Points on a hilly landscape, in no order, each with its height.
A ball rolls from a point to whichever of its 2 nearest points has the largest drop for the distance, and stops where none of them is lower. Distance is the straight distance between rows; heights are no part of it.
z_661 (h 473): -3, -36, 9, 3, 8, 34, -17, -30, 2, 18, -15, -18, 1, -7, -21, -18, -13, -1, 3, 26, 4, 31, -33, 14, -19, 24, -17, 0, -10, 17, -14, 2, -1
z_502 (h 335): -6, -9, -20, -28, 8, 20, 20, 36, -12, -23, 1, 27, 0, 2, 12, -7, 23, -21, 5, 7, -21, 0, -17, -15, 5, -15, 13, -3, 7, 8, 10, -3, 28
z_624 (h 432): 17, 3, 0, 9, -20, -37, 4, 10, 8, 0, 25, -9, -5, 7, 9, 5, -10, 21, -8, -17, -2, 3, 26, -5, 24, -8, 11, 14, 14, -22, 16, -4, -2
z_736 (h 408): 5, -30, -4, 24, -4, 16, 1, -19, 7, -4, -17, -40, -5, 6, -20, 1, -3, 22, 5, 17, 21, 12, -4, 10, -10, 13, -12, 0, 6, 22, 11, -9, 10
z_606 (h 573): -10, 11, 20, -4, -7, -37, -22, 16, -9, 2, 25, 3, 19, 16, -11, 4, -16, -8, 9, 5, -1, 25, 10, -4, 20, 15, 11, -3, -4, -14, 9, 2, -20
z_200 (h 480): 6, -11, 20, -21, -9, 10, -8, -25, 0, 36, -9, -15, -25, -18, 8, 6, -27, -23, -6, -25, 13, 13, 2, 14, -1, -10, -14, -7, -12, -7, -63, -13, -12
z_940 (h 366): 6, -10, 14, -19, 42, -12, -31, 17, 8, 3, 5, 15, -16, -7, -6, -5, -6, -27, -8, 19, 5, 6, -8, 9, 3, 22, 5, -11, -12, -3, -26, -8, 11
z_767 (h 523): 16, -14, 14, 36, 0, 3, 11, 11, 25, -18, 1, -16, -23, 14, 15, -10, 19, 14, -19, 18, -3, -12, 28, -2, 8, 4, -6, 6, -5, 11, 27, 2, 16
z_914 (h 228): -12, 23, 11, 30, -8, -3, 22, 6, 1, -26, -3, 2, 12, 9, 28, -7, 33, -9, -25, 8, -13, -9, 6, 3, 11, 8, 4, -4, -12, 1, 20, 28, -16
z_32 (h 532): -12, 12, -10, -21, 15, 13, -25, -24, -10, 22, 7, 18, -17, -15, -2, 2, -22, 12, 18, -10, -7, -5, -17, -2, -20, -22, -4, 10, -2, 12, -7, -17, -5
z_367 (h 377): 10, -30, -21, 31, -10, 19, 24, -14, 1, -24, -25, -37, -28, 11, -5, -2, 8, 24, -2, 19, 30, -2, -2, 16, -9, 11, -13, -8, 8, 13, 6, -13, 22
z_302 (h 270): -21, 27, -1, -30, -2, 0, 1, -1, -4, 9, 9, 15, 17, 13, -3, 23, -16, 5, 52, -23, 1, 14, 6, 0, -12, -29, 5, 18, -15, -9, 7, -13, 4
z_383 (h 230): 2, 11, 9, 10, -5, 9, -21, -36, -2, 17, -15, -18, 43, -7, -25, 19, -17, 10, 26, 0, 6, -17, -8, -7, -13, 12, -19, -11, 26, 28, 2, 13, -27
z_226 (h 494): 16, 4, -22, -15, 8, -25, 13, -3, -12, -2, 1, -8, 14, -13, 27, 4, -14, -25, 8, 6, 16, -13, -25, 32, -20, 19, 21, 1, 3, -12, 0, -24, 3
z_701 (h 308): 23, -1, 7, 19, 16, -5, -24, -19, 16, 8, -4, -4, -12, -13, -11, -7, -10, 10, -37, 12, 14, -23, 11, -1, -1, 7, -16, -2, 19, 14, -13, 1, -5
z_194 (h 187): 3, -11, 7, 11, -4, 11, 35, 18, -4, -21, -32, -13, -15, 0, 15, -8, 20, 15, 0, -33, 6, -1, 4, 5, -15, -16, 12, -3, -26, 4, 6, 10, 21
z_9 (h 293): -6, -24, -2, 17, -21, 18, 27, 12, 7, -20, 1, -20, -5, 9, 14, -21, 33, 6, 5, 7, -12, 13, 0, 6, 0, -11, 7, 9, -13, 5, 41, 4, 26
z_796 (h 364): -22, 7, 16, -14, 14, 12, -7, 17, -2, -3, -15, 9, 23, -5, -24, 3, 2, 9, 34, -21, -4, 4, 5, -27, -11, -8, 4, 6, -7, 12, 12, 23, 1
z_214 (h 474): -1, -13, -5, -1, 15, 19, -15, -13, -4, 20, 4, 12, -43, -10, -2, -12, -9, -4, -24, 9, -4, -1, -16, 16, -6, -2, -6, -8, -19, 4, -23, -15, 2
z_315 (h 546): 25, -11, 8, 31, -12, 0, 18, 23, -9, -37, -18, -13, -17, 26, 13, -14, 10, 27, -7, 10, 17, -9, 7, -9, -2, 0, 2, 0, 8, 8, 19, 13, 11
z_206 (h 332): -12, 1, 13, 13, -7, 12, -9, -27, 6, 6, -6, -5, 0, -10, 13, -19, 2, -31, -47, 24, -3, 22, -11, 23, 3, 19, -7, 1, -14, 3, -20, 12, -21
z_160 (h 438): -13, -35, 5, -4, 5, 21, -13, -2, 2, 17, 4, -15, -1, -2, -27, -15, -5, -2, 12, 12, -4, 40, -24, 10, -10, 13, -1, 7, -21, 9, 4, -7, 14
z_592 (h 563): 10, 9, -5, 19, -3, 4, -13, -13, -25, 14, -6, 28, -25, 27, -10, 11, -19, 6, -3, 24, 7, -14, 0, -2, 3, 23, -23, -42, -9, -10, -36, 7, -39
z_406 (h 330): 13, 0, -7, 11, 10, 13, 5, 5, 3, -26, 2, 12, 23, 15, 11, -16, 23, -5, 3, 40, -11, -9, -26, -21, -10, 14, -7, 9, 29, 27, 32, 7, -1
z_121 (h 558): -9, 12, 5, 28, -15, 2, -9, 22, -23, -11, 3, 27, -12, 32, -19, 0, 5, 13, -15, 19, -4, 5, -4, -20, 23, 20, -8, -4, -3, -17, -8, 21, -31
z_636 (h 412): -3, -11, -7, -16, 3, 4, 17, 38, 4, -2, 15, 14, -2, 3, -5, 9, 17, -1, 26, -6, -16, -17, 26, -23, 13, -13, 7, -12, -8, -4, 10, 2, 19
z_813 (h 222): -19, 17, 3, -23, -17, -8, -22, -22, -9, 22, 9, 9, -6, -15, 0, 12, -20, -11, -13, -11, -3, 28, 1, 6, 23, -13, -5, 4, 1, -22, -52, -9, -15
z_730 (h 289): -30, 16, 5, -18, -12, 3, -13, -7, 2, 14, 7, 16, -1, -15, -22, 17, -5, 4, -10, -30, -12, 20, 12, -11, 21, -23, -6, 15, -1, -22, -38, 0, 4
z_321 (h 548): -4, 13, -19, -16, 11, 2, -22, -29, -31, 22, 3, 19, -16, -7, 3, 5, -24, 2, 10, 12, 4, -11, -21, 6, -14, -1, -12, -19, 2, -2, -26, -10, -25
z_670 (h 393): -3, 3, 8, -20, 44, 15, 0, -2, -6, -6, -45, 9, 8, -16, 10, -2, -11, -11, 14, -13, 12, -7, -31, 10, -33, 13, 7, -14, -16, 16, -17, 15, -1
z_778 (h 688): -12, 29, 8, -25, 17, 2, -11, -14, -2, 15, -6, 15, -20, 9, 28, 15, -15, 17, 20, -28, -7, 13, 11, 3, -3, -35, 4, -2, -33, 4, -9, -15, -7
z_905 (h 557): -21, 19, 20, -21, -13, -27, -19, -13, 4, 18, 25, -1, 13, 3, 7, 14, -19, -14, 13, -8, -17, 28, 25, 7, 17, -7, 4, -5, -14, -11, -6, -13, -17
z_635 (h 319): -41, 17, 21, -34, 9, 11, -22, 6, -4, 9, -3, 16, 25, 2, -26, 13, -10, 4, 48, -16, -6, 14, 14, -18, -7, -21, -1, 8, -18, 6, 5, 8, -4
z_165 (h 516): 2, -7, -1, 42, -25, 18, -13, -4, 5, -7, 5, 2, -24, 27, 4, -23, 12, 18, -25, 40, -8, 5, 5, -10, -6, 17, -13, 25, 1, 5, 31, 1, -15
z_91 (h 343): 23, -19, -24, 30, -7, 12, 36, -8, -2, -18, -25, -18, -34, 10, 18, -3, 14, 15, -17, 6, 18, -27, 3, 21, -10, -1, -3, -17, -3, 1, 5, -13, 16
z_129 (h 394): -19, -15, 5, 12, -10, 17, -15, 9, 11, 11, 24, 3, -9, -12, -35, -8, 6, 19, -10, -6, -25, 10, 4, -19, 16, -15, -10, 17, 9, 0, 9, 3, 8
z_894 (h 624): 18, 11, -3, -9, 7, -12, 3, 29, -12, -20, 19, 36, -28, 18, 31, -11, -3, 5, -22, 2, -11, -8, 1, -24, 19, -20, 12, 7, 19, 3, 15, 0, -6
z_248 (h 263): 10, -11, -9, 5, -10, 4, 41, 4, -5, -7, -22, -17, -16, 10, 28, 3, 7, 9, 16, -31, 9, -6, 0, 21, -22, -12, 18, -9, -28, -3, 19, -14, 18
z_913 (h 656): -18, 16, 3, -30, 35, 4, -15, 22, -19, -15, -3, 35, -6, 5, 22, -5, 9, -3, 2, -3, -19, -3, -8, -20, 12, -29, 10, 4, -6, 8, 5, -10, -3
z_189 (h 512): 7, 0, 12, 0, 20, -16, -14, 38, -17, -1, 8, 23, -14, 35, -17, 17, -7, 11, 27, 6, 1, -9, 14, -21, 20, 11, 0, -32, -15, -10, -7, 4, -12
z_677 (h 504): -9, -8, 0, 12, -4, 17, -14, -22, -18, 8, -12, -2, 7, 2, -14, -18, -16, 3, -2, 26, 5, 18, -32, 10, -20, 20, -9, 0, -2, 12, 1, 9, -23
z_924 (h 360): 20, 0, 4, 22, -4, -14, -19, -13, 16, 16, 16, -4, -12, -10, -17, 6, -9, 19, -34, -1, 4, -22, 25, -6, 16, 0, -16, -4, 24, -3, -15, -2, -6
z_188 (h 398): 8, -18, 11, 6, 20, 1, -4, -7, 11, -14, -27, -31, 14, -6, -12, -9, 1, 10, 3, 4, 24, 13, -11, 5, -17, 15, 0, 7, 4, 22, 11, 3, 14
z_571 (h 404): 14, 5, 8, 13, -15, -25, -6, -12, 17, 20, 25, -13, -10, 0, 1, 13, -15, 27, -12, -18, -8, -5, 30, -2, 17, -10, -5, 2, 12, -9, 4, -6, -6
z_738 (h 158): 4, 2, -2, 12, 2, 12, 3, -19, 7, 0, -27, -33, 26, -7, -26, 29, 0, 20, 21, -11, 20, -25, 2, -3, -11, 9, -16, -10, 28, 22, 1, 2, 0
z_708 (h 211): 19, 2, -2, 16, 26, 11, -3, -6, 2, -7, -16, 12, -15, -13, 1, -17, 3, 16, -27, 1, 8, -31, -7, -16, -12, -8, -8, 3, 16, 18, -2, 11, -3
z_389 (h 256): -20, 3, -15, 16, -16, 23, 4, -34, 1, 12, 2, 0, -4, -22, -3, -9, 13, -16, -43, 6, -12, 1, -13, 16, 8, 1, -13, -2, -4, -3, -20, 5, -13
z_478 (h 307): 27, -21, -24, 14, -14, 1, 32, -12, -3, 6, -12, -25, -38, 13, 24, 3, -3, 21, 2, -16, 16, -17, 8, 25, -14, -11, 5, -13, -15, -4, 16, -23, 11
z_250 (h 231): -16, 19, 18, -20, 15, -22, -2, 2, 24, -5, 13, 3, 24, -19, 17, -4, -3, -12, 2, -16, -17, 0, 19, -5, -12, -18, 18, 22, 3, 5, 26, -3, 6
z_284 (h 168): -10, 4, -9, 6, -31, 22, 0, -49, -4, 28, -6, -15, 6, -29, -11, 4, -9, -9, -23, -11, -4, -2, -4, 8, 1, -11, -22, -1, 10, -1, -36, 4, -16
z_236 (h 410): -12, -20, -1, -13, 15, 24, 0, 8, 11, -1, -15, -6, 30, -13, -35, -4, 20, 8, 36, -4, 0, 7, -7, -23, -14, 1, -4, 7, 1, 14, 13, 13, 23
z_749 (h 233): -23, -8, 2, -3, -2, 4, 13, 9, 13, -3, 17, -9, 10, 1, 14, -14, 22, -13, 12, 5, -23, 12, 8, 6, -4, -7, 15, 4, -23, 6, 44, -3, 11
z_29 (h 401): -13, -2, -6, -6, 5, 17, 15, 6, 13, 1, -1, 6, -4, -21, -4, -1, 15, -2, -3, -26, -15, -4, 4, -6, -4, -23, 5, 13, -10, -1, 0, -3, 25
z_640 (h 344): -1, -9, 5, 6, -29, -4, 35, 36, -3, -34, 9, -13, 8, 19, 28, -14, 33, -2, 12, 8, -13, -2, 19, -2, 10, -5, 11, -3, -7, -2, 42, 23, 19
z_951 (h 505): -4, -9, -14, -2, 3, 18, -12, -17, -11, 17, 6, 7, -33, -16, -4, -18, -13, 15, -18, -5, -4, 1, -18, 2, -14, -19, -3, 15, -1, 6, -2, -7, -3
z_939 (h 521): 23, -5, 1, 15, -14, -18, 15, 11, -20, -17, -12, -14, -12, 19, 14, -11, -12, 28, 4, -14, 22, 0, -2, 0, -10, -6, 16, 8, 1, -3, 23, 3, -4
z_112 (h 424): 4, 15, 4, 3, -6, -11, -2, -18, 6, 9, -7, -12, 35, -14, -12, 23, -3, -16, -1, -10, 7, -13, 3, 6, 7, 15, -7, -16, 14, -3, -20, 5, -10
z_868 (h 459): 11, -2, -11, 15, -32, -24, 0, 7, 3, -4, 37, 1, -11, 13, 9, -8, -2, 11, -23, 9, -8, -2, 8, -4, 26, -6, 2, 21, 27, -21, 29, -5, -8
z_975 (h 261): 16, 9, 0, -6, 43, -6, -5, 21, 4, -9, -4, 30, -9, 5, 7, 7, 9, -19, -4, 6, -3, -33, 5, -8, 11, 7, 3, -32, -7, 2, -20, 1, 2
z_722 (h 530): 18, 19, -12, -21, -26, -38, -1, -26, 6, 27, 17, -17, 3, -2, 26, 13, -35, -7, 7, -14, 15, 22, 8, 25, -4, -3, 12, 10, 4, -20, -14, -19, -13
z_63 (h 513): 26, 19, -17, -14, -7, -43, 12, -19, -9, 4, -2, -19, 8, -8, 36, 6, -23, -8, -9, -11, 26, 1, -2, 28, -12, 7, 19, 6, 7, -18, -5, -15, -8
z_461 (h 145): 1, 18, -15, -10, -16, -27, -15, -13, -17, 13, 15, 8, -4, -9, -1, 4, -19, -2, -23, -3, 8, 16, -5, 6, 20, 4, 3, 3, 11, -28, -35, -4, -23
z_625 (h 147): -13, 22, -6, 15, -25, -13, 29, 5, -12, -31, 7, 3, 12, 4, 36, -12, 28, -15, -28, -5, -8, 3, -10, 9, 12, -4, 15, 9, 2, -14, 19, 13, -13
z_658 (h 642): -13, 24, -4, -25, 17, -4, -14, 15, -13, -13, 16, 35, -9, 7, 28, -7, -1, 10, -7, -6, -22, -3, -8, -27, 15, -37, 7, 19, 18, 8, 15, -6, -14
z_826 (h 288): 11, -11, -14, -14, -12, 10, 24, 35, -5, -30, 13, 21, 2, 17, 27, -12, 24, -21, -6, 20, -21, 1, -12, -8, 6, -5, 12, -2, 19, 12, 32, 3, 27
z_560 (h 383): -9, -10, -13, -14, 4, 18, 30, 23, 4, -18, -9, 9, 4, -20, 5, -8, 32, -18, -3, -12, -12, -3, -3, -7, 0, -17, 13, 3, -5, -2, -2, 2, 34
z_371 (h 184): 23, -7, -19, 10, 24, 6, 22, 12, 3, -10, -18, 14, -13, -4, 5, 7, 15, -11, -10, 6, 5, -34, -10, 6, -3, 13, -2, -29, 0, -2, -25, -5, 13
z_244 (h 179): 1, -7, -3, 15, -1, 7, 21, 6, 13, -23, -11, -27, 25, -6, -5, 7, 33, 5, 11, 4, 3, -16, 13, -7, 5, 4, -4, -5, 13, 10, 16, 11, 20
z_852 (h 376): 12, -10, -1, -3, -10, -6, 38, 37, 2, -19, 6, -10, 5, 14, 21, 5, 26, -1, 26, -2, -8, -20, 29, -6, 6, -8, 11, -16, -10, 2, 31, 13, 23
z_422 (h 475): 1, 4, -15, -16, 13, -8, 6, -3, -1, 1, -6, -4, 17, -23, 7, 5, 0, -33, -6, 7, 6, -6, -24, 27, -9, 22, 13, -8, -3, -10, -22, -12, 9
z_602 (h 492): 13, -21, -3, 29, -10, 9, -20, 2, 4, -3, 9, 1, -18, 17, -17, -25, -1, 19, -20, 40, 6, 8, -7, -13, -7, 15, -11, 28, 17, 7, 21, -5, -2
z_10 (h 278): 8, 0, -14, 20, -14, -5, 9, -1, 1, -26, 6, -9, 16, 14, 16, -15, 18, -6, -5, 35, 0, -8, -15, 6, -4, 13, 5, 10, 20, 8, 37, -3, -1
z_513 (h 537): -1, 11, 11, 16, 15, 3, -21, 18, -12, -6, -4, 34, -14, 29, -17, 8, 0, 3, 0, 22, -4, -10, -1, -16, 18, 22, -11, -26, -11, -5, -19, 14, -24
z_803 (h 159): -12, 14, 4, -18, 5, -28, 15, 10, 17, -7, 23, 1, 11, -1, 37, -2, 6, -21, 8, -10, -19, 0, 26, 6, 2, -14, 25, 5, -18, -7, 33, -10, 6
z_423 (h 464): -7, -17, 27, 28, -25, 5, -6, 4, -11, -5, -15, -27, -1, 13, -25, -13, -9, 30, -9, -3, 13, 36, 3, -2, 2, 6, -2, 14, -8, 6, 10, 20, -10
z_988 (h 406): -4, -7, 12, -25, 40, -16, -38, 12, 4, 3, 12, 11, 11, -1, -5, -7, -8, -29, 21, 30, 0, 11, -16, 8, -4, 28, 9, -11, -7, 7, -2, -10, 3
z_644 (h 70): 26, -10, -11, 12, 33, 15, 4, 5, 1, -15, -32, 17, -8, -7, -4, -10, 7, 3, -16, 19, 15, -30, -22, -8, -13, 18, -12, -12, 16, 9, -23, 10, 7
z_136 (h 608): 12, 12, 11, -5, 19, -25, -10, 32, 5, -18, 21, 29, -10, 13, 23, -12, 1, -17, -28, 13, -11, -7, 9, -16, 18, 0, 10, 4, 13, -1, 9, -3, -6
z_544 (h 290): -13, 9, 10, -1, 11, 14, -27, -13, 10, 17, -5, 5, 38, -12, -42, 19, 1, 1, 33, -6, -8, -15, -2, -21, -1, 12, -19, -15, 16, 14, -5, 23, -8
z_292 (h 435): 2, -30, 19, 25, -19, 19, 1, -10, -3, 13, -17, -40, -5, 13, -26, 3, -11, 24, 5, -2, 13, 23, 8, 7, -1, 9, -11, -6, -8, 15, 3, 1, -3
z_581 (h 170): -4, 7, 5, -8, -10, 9, 24, -4, 22, 12, -6, -23, 23, -4, -9, 26, 6, 10, 33, -33, 4, -14, 29, 3, -20, -16, -4, 12, -1, 5, 20, -7, 22
z_466 (h 367): -10, 29, 1, 2, -8, -12, 8, -5, 15, 5, 19, 1, 33, -9, 1, 24, 8, 6, 18, -19, -23, -23, 24, -13, 10, -11, -5, 6, 13, -4, 17, 10, -3
z_357 (h 51): -7, 17, -4, -7, -8, -23, 31, 18, -7, -28, 0, 3, 11, 1, 36, -8, 16, -20, -9, -17, -4, 6, 2, 6, 9, -8, 28, 7, -8, -15, 15, 3, 3
z_557 (h 450): 3, -3, 1, -11, 18, 0, 1, -7, 10, 4, -27, -12, 29, -18, -11, 15, 5, -26, 4, -7, 14, -7, -8, 16, -9, 26, -1, -23, 0, 1, -30, 6, 7
z_889 (h 347): -31, -4, 7, -26, -18, 13, -4, 7, -9, 15, -5, 4, 4, -9, -35, 11, -12, -3, 10, -30, 3, 37, 1, -1, 4, -17, 2, 22, -14, -23, -31, -4, 12
z_565 (h 371): -4, -11, -9, 9, 14, 23, 1, -4, 8, -13, 9, 5, 32, 11, -12, -11, 31, -4, 25, 38, -17, -1, -25, -18, -5, 19, -14, -1, 13, 21, 31, 8, 7
z_89 (h 50): 3, -4, -4, -6, -22, 26, 6, -32, 5, 35, -11, -10, -10, -20, -16, 23, -10, -4, -6, -32, 3, -5, 4, 7, -3, -12, -20, -8, 1, -5, -50, -8, 1
z_884 (h 350): 14, 7, -1, -1, 13, -6, 0, -19, -9, -2, -30, -17, 16, -16, 3, -2, -17, 12, 2, -11, 25, -13, -17, 7, -30, 4, 4, 6, 14, 17, 2, 3, -9
z_100 (h 583): 4, 4, 7, 5, 7, 8, -14, -20, -23, 17, -11, 23, -34, 24, 9, 8, -19, -9, -2, 21, 2, -5, -3, 13, 5, 11, -18, -49, -30, 1, -40, -6, -34
z_984 (h 249): 12, -6, 5, 11, 9, -5, 17, 13, 25, -27, 7, -23, 24, 6, 15, 1, 32, -1, 11, 29, -4, -22, 30, -12, 9, 7, -5, -5, 15, 23, 40, 12, 23
z_822 (h 329): -8, 11, 2, 10, 3, 5, -10, 1, 13, 2, 5, -1, 38, -16, -33, 17, 14, 9, 17, -5, -12, -24, 9, -24, 11, 2, -14, -2, 26, 8, 7, 20, -1
z_941 (h 491): 14, -21, 12, 29, -10, 0, 1, 30, 14, -7, 16, -5, -12, 25, -14, 0, 16, 16, 0, 27, -8, -1, 29, -13, 21, 18, -10, 1, -2, -5, 19, 10, 12
z_391 (h 501): 18, -12, -19, 6, -35, -20, 18, 11, -21, -9, 6, -7, -26, 18, 12, -11, -12, 26, 2, -17, 18, 15, -9, 4, 4, -14, 18, 15, 3, -26, 18, -6, 1
z_31 (h 430): -14, -20, 21, 16, -6, 10, -16, 15, 6, 3, 8, -13, 6, 3, -33, -16, 4, 21, 2, 4, -9, 29, 4, -16, 8, 0, -7, 19, 0, 7, 22, 15, 3
z_932 (h 397): -2, 30, -14, 6, -28, -6, 11, -22, 3, 19, 15, -3, 31, -1, -7, 41, 3, -2, 22, -15, -11, -18, 16, 2, 16, 4, -13, -17, 9, -16, -12, 4, -12
z_966 (h 396): -25, -24, 10, -31, -1, 10, -7, 16, -3, 14, -8, -9, 5, -12, -32, -5, -10, -12, 23, -14, 7, 41, -6, 8, -14, 0, 12, 16, -22, -7, -10, -7, 22
z_887 (h 348): -20, -10, 0, -7, -2, 3, -12, 8, 13, 12, 20, 9, -16, -19, -22, -3, 4, 1, -21, -16, -19, 12, 11, -5, 18, -19, -2, 10, -3, -13, -16, -8, 16
z_263 (h 232): 21, -3, -30, 8, -26, -28, 1, -9, -20, 5, 16, -2, -17, 1, -4, -5, -13, 9, -30, 9, 20, 4, 0, 8, 10, 6, 3, 9, 21, -36, -13, -7, -11
z_273 (h 526): -5, 7, -9, 2, 11, 8, -13, -14, -22, 3, -10, 16, -2, 1, -1, -10, -13, -8, -6, 27, 7, -3, -31, 10, -14, 23, -7, -13, -2, 2, -15, 5, -27
z_374 (h 163): 4, 1, -10, -21, 2, 14, -6, -32, 0, 30, -9, 3, -3, -35, -11, 22, -10, -21, -4, -14, 8, -20, -15, 17, -10, 5, -16, -14, 11, -5, -57, -11, 6
z_904 (h 292): -5, 12, 6, -26, 24, -11, 2, 12, 9, -9, -8, 3, 28, -19, 7, -2, -2, -20, 17, -14, 1, -5, -6, -4, -20, -6, 19, 17, 2, 8, 12, -1, 16
z_702 (h 224): 2, -1, -23, 5, -24, 1, 20, 6, -5, -30, 12, 4, 6, 4, 32, -19, 25, -23, -26, 18, -9, -2, -23, 10, 2, -4, 12, 18, 19, -2, 29, -3, 4
z_983 (h 458): 1, -31, 16, 20, -4, 14, -15, 22, 11, -6, 15, -3, -6, 23, -28, -22, 13, 20, 4, 31, -9, 29, 2, -22, 8, 14, -9, 20, -3, 5, 26, 9, 11
z_287 (h 237): 1, 26, -7, -17, 12, -5, -12, -32, -5, 13, -14, 13, 7, -34, 8, 12, -11, -20, -20, -10, 13, -24, -12, 10, -3, 8, -9, -13, 14, -6, -53, 10, -15
z_42 (h 442): 17, -17, -3, -5, 11, -8, 6, 26, 10, 8, 8, -4, -7, 5, -12, 8, 4, 1, 18, -7, 0, -13, 14, -4, 0, 3, 6, -14, -7, -4, 5, -12, 17
z_123 (h 545): -6, 28, 7, -17, -28, -37, -10, -23, 13, 22, 26, -6, 3, 6, 23, 14, -30, 0, 7, -14, -9, 40, 23, 11, 16, -14, 6, 9, 0, -19, -13, -11, -23
z_255 (h 340): -8, 7, 3, -34, 35, 7, -1, 9, 2, -2, -25, 8, 21, -20, -5, 6, -9, -17, 32, -18, 12, -7, -21, 1, -32, 0, 11, 9, -4, 6, -9, -1, 17
z_583 (h 407): -15, -18, -13, -9, 21, 29, 0, -1, 4, -4, -3, 6, 29, -8, -25, -11, 21, -4, 32, 17, -13, 10, -33, -14, -11, 10, -6, 2, 3, 14, 14, 6, 14
z_695 (h 588): -6, 17, 12, 2, 1, -34, -5, 25, -9, -17, 16, 12, 12, 18, 10, -5, 2, -21, -13, 12, 0, 15, 3, 2, 19, 17, 17, 0, -7, -15, 9, 3, -18
z_799 (h 229): -7, 17, -2, -27, -10, -5, 24, -1, 18, 15, 11, 0, 21, 6, -2, 24, -6, -3, 41, -29, 9, 6, 23, 13, -21, -23, 6, 20, -8, -16, 11, -14, 19
z_697 (h 673): -18, 25, 14, -27, 33, 4, -10, 4, -5, -5, -15, 22, -7, -3, 18, -2, -9, 8, 14, -30, -8, 2, -1, -13, -12, -33, 12, 12, -21, 12, 1, -2, -1
z_494 (h 542): -3, 9, -1, 36, -29, 3, -4, 0, -12, -6, 9, 14, -18, 23, -2, -12, 7, 11, -35, 24, -3, 2, 3, -6, 9, 15, -9, 10, -1, -12, 7, 15, -31
z_845 (h 302): 9, 36, 1, -17, 12, -14, -3, -31, -8, 7, -20, 3, 17, -23, 20, 5, -23, -2, -7, -22, 19, -12, -9, 5, -23, -3, 2, 4, 10, 6, -18, 11, -22
z_368 (h 298): 23, -7, -4, 6, 0, -33, -16, 7, 0, 3, 17, -5, -3, 3, -9, -3, -17, -8, -20, 20, 16, -3, -1, 11, 6, 22, 5, 4, 17, -14, -7, -16, -2
z_128 (h 479): 5, -12, -34, 7, -48, -8, 14, 1, -8, -2, 31, -2, -21, 8, 3, -9, 2, 14, -10, -6, -7, 6, -9, -2, 25, -21, 6, 24, 19, -32, 26, -9, 2
z_313 (h 318): 8, 9, 7, -10, 29, -15, -22, -3, 3, 12, 4, 18, -12, -6, 3, 10, -7, -21, -7, 4, 1, -17, 0, 12, 7, 13, -1, -28, -6, -1, -30, -9, -3
z_154 (h 439): -4, -14, 12, -10, 7, 11, -9, -12, -7, 21, -6, 0, -31, -11, 5, -6, -20, -17, -21, -5, 4, 17, -11, 23, 0, 4, -1, -14, -28, -1, -38, -8, -5
z_576 (h 478): 20, -7, 8, -9, 29, -9, -2, 35, -5, 2, 7, 20, -36, 23, 6, 5, -11, 15, 19, -14, -3, -13, 14, -18, 5, -14, 10, -17, -19, 2, 4, -10, 5
z_771 (h 389): -7, -11, 26, 12, -16, 7, -4, -21, 3, 17, -2, -15, -14, -2, 9, -14, -15, -27, -36, 4, 0, 29, 5, 20, 12, 4, -7, -9, -27, 0, -32, 3, -23
z_646 (h 75): -2, -5, 6, 8, -1, 8, 4, -10, 25, -1, -15, -42, 23, -16, -24, 26, 10, 15, 17, -13, 12, -12, 27, -4, -3, -3, -12, 5, 22, 19, 12, -1, 21

For each start below, name the point where the ball stops.
z_560 => z_357
z_695 => z_646
z_557 => z_646
z_236 => z_646
z_951 => z_89
z_939 => z_644
z_583 => z_357
z_188 => z_89
z_292 => z_194
